A landscape with many valleys, sampled at points; each row gives a point and its height.
A ball rolls from a point to the lowest of its 2 nearest points, and stops where none of them is lower. Distance is the straight distance between rows; heights are no part of it.
q864 h=15.7: [ 56 -14  42 -21 -31  -2 -16  48 -28  -5 -23  -3  39  10  21  39 -21 -25
 -70  25]
q323 h=28.6: [-34 -32  15  -6  -7  50  42 -16 -37  24  11 -29  10  55   4  27 -18 -42
 -22  -3]
q537 h=23.4: [ 59  -6  -6 -10 -37  -4 -41   5  18   1 -19  31  -9 -46  -5 -15 -37  27
 -38  80]
q852 h=17.7: [ 14  35  36  43  -2  39 -52  31  22  27  16  -6 -12   6  24  36  -3 -17
 -56   7]
q845 h=26.2: [-36  -5  -9 -11 -30 -10  36 -22 -47  18  11 -21   1  48   9  36  13 -27
 -11   4]
q167 h=47.8: [-34 -36 -23   5  21  11  62 -37 -10   5  32 -15  28  26 -25  35 -36 -28
 -11 -36]
q624 h=49.6: [ 18 -64  19  14   9  55   2 -22 -11   3  -4  -6 -16 -29 -19 -33 -55  20
  16  11]
q12 h=37.9: [-24 -23  29  39  17 -15 -27   0 -45   2 -13  12 -14 -18  34 -48  38  48
  64 -46]
q450 h=72.0: [-38   5 -26  15  11  27 -24  -9 -14  31 -30 -17 -82 -26  27 -16  38 -25
  39   2]
q756 h=13.5: [ 62  -6  12  24 -22 -20 -62  11  31 -13  -8  27  -8 -56  -9 -37  -6  47
  -2  55]
q730 h=49.3: [ -9 -32 -33  25  46  46  41 -15  -5  -3   6   1 -10 -35  -2   4 -36 -10
  23 -58]
q683 h=14.8: [-20 -41  88   4   5  -5  -2   3 -49  -6   7  -6  50  41  31 -19   5  44
  14   0]
q514 h=8.9: [ 60 -19  43 -12 -40 -30 -33  27   0 -23  -1  23  62  27   8  10  -5  42
 -42  45]
q887 h=44.3: [ 12   1 -14 -27 -62 -65  26   1 -24  15 -12 -14 -14  -7  12 -45  34  42
  31  57]
q672 h=12.2: [-10 -13  41  48  41  64 -39  15  17   7  38  -9   3   2  48  14 -33  28
  -2 -54]
q188 h=21.9: [-13   6  12  -2   3  12  33  45 -21   6   6 -14  22  23  25  55  -4 -45
 -30 -27]
q405 h=57.5: [-36  -3  19  19  28  24  31  63 -42 -10 -26  -3  -4 -22  56  13 -22 -39
  10 -65]
q973 h=31.6: [ 47  28  -7 -49 -50 -11 -29  15  44  -2 -49  21 -22 -39 -17 -23 -30 -12
 -47  90]
q775 h=32.8: [-41  54 -16  -4  22  -9   7  16  12   3   2 -19  -5  13  -9  23  28 -47
 -17 -33]
q907 h=4.5: [ 20  69  24  -2   8 -15 -69   9  58 -16  16  18  10   2 -25   1  35  16
 -33   2]
q906 h=12.6: [ 36   5   3  18 -12  40 -39  14  18  18  -2   4 -15 -18   8  18 -23  -8
 -35  42]
q780 h=5.3: [ 63  -9  36  19 -29 -35 -57  11  14 -22   7  38  19  -8   1 -10  -4  56
 -31  44]
q833 h=23.5: [-29   1  12  48  28  23  -6   7 -14  -3  -2   2 -12  -7  21 -26  15  20
  53 -60]
q307 h=35.4: [ 29 -32  42  34 -12  -2 -49  25 -17   5 -27  19 -14 -17  26 -28 -10  41
  26  18]
q165 h=29.5: [-28  40 -64 -13  32 -34   5 -40  12   1  17 -36 -33  -5 -17 -11  49 -15
  72 -42]
q120 h=16.7: [  3 -35  18  47  53  60  -5 -23  14   6  37   3  10  16   5  -7 -33  30
  14 -46]
q109 h=23.2: [-36  14  20  -3 -40   2   9  -8 -37  39  22 -29  -9  56  29  16  36   8
 -16  32]
q223 h=58.6: [  5 -73  11   7  17   5  23 -18 -43 -14 -21  -4  -9 -35  -6 -48 -54  25
  60 -13]
q708 h=40.6: [ 22 -18   0  20  10 -31   9 -16  16 -28  42  20  59   1 -21   7 -10  52
  20 -26]
q641 h=52.2: [-11   3   4  15  -6 -54 -20  14 -47   3 -33   1 -35 -19  21 -41  52  25
  69 -14]
q847 h=21.2: [ -5 -38   3  35  19  42   8 -54   1   1  55   2  -3  33 -12 -13 -17  39
  15   1]
q739 h=2.5: [ 11  11  35  37  39  44 -37  48  19  -4  -5  10 -11 -21  48   9  -6   3
   0 -45]
q228 h=25.6: [-20 -52  23 -20   8  41  45 -40 -34  14   4 -30   5  28 -14 -15 -32  -6
  -2  33]
q153 h=74.9: [ -7 -44 -33 -15 -21 -48  50 -30 -47 -15 -38  -2  18 -25  -3  -7 -28  -1
  56  -7]
q479 h=33.4: [ 32  10 -54 -19 -46 -18  26 -31  27  18  31   4 -18  -1 -22 -37  11  58
  -2  67]
q316 h=46.5: [ -7  49 -37 -54  -1 -60 -24 -17  23 -17 -22  20  -4 -23 -47 -38  29 -21
  27  10]
q927 h=55.9: [-11 -29 -59  10  15  26  26 -36  -4  10  -1  -6 -28 -35  -9 -13 -13  -4
  53 -20]
q762 h=84.3: [  4   1 -30 -22 -30 -25  -5  41  10  -1 -58   9  -5 -41  -6 -13  -3 -34
  13  29]
q140 h=12.3: [ 43   7  51  -1 -24 -25 -45  51  -8  -5 -24  15  34   8  34  25  -1  15
 -23   8]
q723 h=49.7: [-11  -7  11  12  31  -3  29  22   2 -19  23   4  59  26   4  41 -21   0
   6 -73]
q26 h=4.6: [-18  59  20 -15 -13 -45  -7 -10   9  -3  27 -12  21  51  15   8  82  28
   1   4]
q182 h=6.7: [-23  25  14 -13 -11 -20  23 -10  -4  -7  23  -5  48  58  12  42  44  21
 -14 -14]
q922 h=50.7: [ 16  -6 -28  -2 -18  14  26 -20  18   4  28   6  18  29 -22  38  -4  -9
 -47  35]
q454 h=43.1: [-15  14 -28  16   2 -24  40 -42   4 -25  46   0  39  17 -19  20  14  32
  24 -37]
q71 h=7.5: [ 26  53  -4 -14   1   1 -64 -24  75   0  27  21 -17 -14 -44 -26  20  11
 -32  32]
q940 h=52.9: [-22  57 -24 -65  -1 -45 -65   7  10  -8  -7  38 -51 -25 -43 -64  34  -9
  33   6]
q820 h=62.8: [ -6   9  24  -6 -22 -52 -20  33 -37  -4 -62 -12 -16 -16  21 -21  50 -12
  33   8]
q49 h=36.4: [-23  35 -44 -28   4 -46  24 -16  19  -9   7  -1  25  19 -29  30  36 -28
  -3 -21]
q366 h=4.7: [-32 -10  43  28  12  45 -10  -7 -43  10   8 -21 -22  23  47 -19  -7  30
  33 -27]
q649 h=27.4: [-24  37  -5 -15  23 -23  29  57  19  -3  -8 -11  -4   6  22  46  15 -70
 -31 -53]
q765 h=23.9: [ 10 -41 -20  -1 -13  47  25 -56  20   8  71   7  -2  23 -31   3 -18  30
 -17  21]
q259 h=27.2: [  5 -43  75  12 -23  -9 -19  21 -48   6 -13 -10  -1  19  30 -43   7  39
  22  35]
q183 h=17.8: [-37 -49  54   9  21  42  22 -33 -34   7   6 -26   3  48   3 -15 -16  12
  15 -19]
q169 h=18.4: [  9 -17  13 -19 -35   2  27  29 -34  -5 -33 -11  19  23  12  49 -21 -39
 -47  18]
q941 h=42.0: [-24  58 -48 -74 -19 -36 -20 -30  34 -11 -20  -1 -29   0 -50 -41  19 -33
 -21  42]
q357 h=46.9: [ 28 -25  46   8  17  22 -14  22  -2 -11   3  -1  38  25  16  11 -31  17
 -31 -15]
q225 h=50.3: [  5 -22 -12 -11 -15 -14  52 -47  -9 -16  40   1  44  58 -18  26   0  10
 -34  34]
q238 h=60.4: [  9  -2  48   9  35  46  11  84 -29 -17 -15 -15   5 -21  58  36 -43 -36
 -30 -49]
q982 h=21.0: [  4 -11  27  44  11   6 -56  48   2   0 -30  18 -19 -46  32 -27  11   6
  22 -20]
q622 h=38.0: [  9  43 -32 -71 -40 -35 -25  -2  18  -8 -42  22 -50 -13 -28 -36   0 -21
 -44  66]
q951 h=65.0: [-29   5 -44  20  25  33  13 -15  15  20 -15   3 -59 -33  -4  -3  21 -40
  25 -12]
q9 h=31.9: [-10  19 -67   7  38   8  46  -4  54 -10 -11   6  -7 -47 -22  29 -22 -53
  -5 -50]
q117 h=80.3: [ -1 -10 -38 -12 -29 -48  29  -6 -21   2 -37   5   5 -27 -10  -1  -1 -32
  25   6]
q77 h=2.1: [-17  74  16 -15   9 -30 -32   3  43   2  30  12  27  38 -20  10  50  10
 -19  -4]
q632 h=64.5: [-21 -41  63  17  15  59  -4  27 -54  22 -32 -27 -10  14  44 -12 -37 -24
 -15 -10]
q363 h=67.6: [ 21 -45   2   5  -3 -34  27   3 -37 -35 -38  15  27 -42 -11 -33 -32  15
  53 -23]
q392 h=3.0: [ 20   1 -11  22   9  25  -6  10  14  -2 -15   2 -11 -20   1  25 -25 -24
 -21 -11]
q726 h=37.5: [ 18 -16 -19 -39 -56 -24  42 -30 -18  11  11  -8 -10  16  -5 -24   3  49
  11  68]
q318 h=8.7: [-22 -11  66 -21 -12  -2   1   1 -29  15  42  -3  59  69  23  22  21  37
  -9   0]
q301 h=36.8: [ 23   0  -7  11  12 -18 -13 -13  40 -16  15  22  19 -14 -35 -16  13  32
   8 -11]
q166 h=44.4: [ 21 -40  45  32  13  37 -28  -6  -6 -10  18   3   0  -1   7 -11 -39  30
 -19  17]
q379 h=48.3: [ 13 -12  28  22  48  37  10  21  19 -15  38   9  53  23   9  40 -38  13
 -31 -45]
q660 h=36.9: [  0  37 -66 -20  30  12  22 -11  73   1  11  21  -9 -23 -50  17  -7 -42
 -29 -12]
q913 h=53.6: [-26 -14   4   7  24  -9  47  23 -29 -24 -18 -10  29 -13  30  33 -21 -35
  17 -74]
q483 h=40.5: [-27  26 -51   1  -5 -27  27 -28  -5  14  17 -29 -39   3 -10   3  43 -29
  33  -1]
q97 h=45.8: [-18 -11 -50  22  38   7  52 -47  13  -5  34   2   6   1 -23  28 -15   4
  11 -56]
q703 h=49.2: [  4 -44 -22  -5  11 -13  63 -74  -9 -18  27 -17  51  28 -32  12 -23   4
  11  -5]
q88 h=4.0: [-19  36 -63 -14  18 -19 -20 -37  22  15  -3   6 -57 -35 -36 -39  34  -8
  72  -2]
q87 h=37.8: [-26  42 -47  -6  -2 -16  29 -50  16  10  28 -19  -4  51 -20  26  44 -16
  -4  -1]
q884 h=36.7: [-19  45 -45 -34  11   9  19  19  32  -2  -1 -11 -22  -4 -27  27  10 -74
 -44  -3]
q655 h=86.8: [ 21  -9 -45 -32 -29   5  18  19  10   8 -62  11 -14 -36 -23  19 -25 -53
 -37  49]
q412 h=20.3: [ 17  -6 -53   3  24   2  20  16  35 -10 -34  15 -11 -54 -23   9 -28 -38
   5  -7]
q988 h=17.3: [ 30  25  21 -13  -9 -14 -38  60  16 -18 -37  12  19 -21   8  19  -6 -27
 -34   7]
q448 h=20.4: [-14  29  43   5 -24  28 -29  18 -11  46  11 -25   4  40  30  42  17  -1
 -43  21]
q224 h=28.1: [ 20 -35 -44  -4  -9  26  23 -40  22  15  34   3 -12 -13 -28 -24 -21  38
  -2  55]
q162 h=62.7: [ 20 -19  71  22   8  57 -42  60 -38   7 -19 -21   3  -7  46  15 -42 -17
 -35 -19]
q834 h=54.6: [  2  13  -1 -27 -62 -59  -5  39 -43   6 -43 -11 -50 -15  28 -48  44  14
  40  48]
q52 h=27.5: [  4  27 -36   2  24 -18 -25 -24  57  -5  10  27 -29 -38 -43 -30  28   7
  35  -9]
q567 h=12.1: [-16  63 -10   4   3  22 -55 -28  52  16  14   6 -48   5 -18 -17  36   0
 -24  43]

Call two points neighbours if one is among the 2 nearest of the other. Go from one point of each pair to the other, from neighbour to neighbour, staying as low as possible. Name the highest point that can't be avoided.
q88, q392: q483
q88, q77: q922
q166, q366: q632
q366, q392: q323
q780, q366: q660
q77, q739: q307
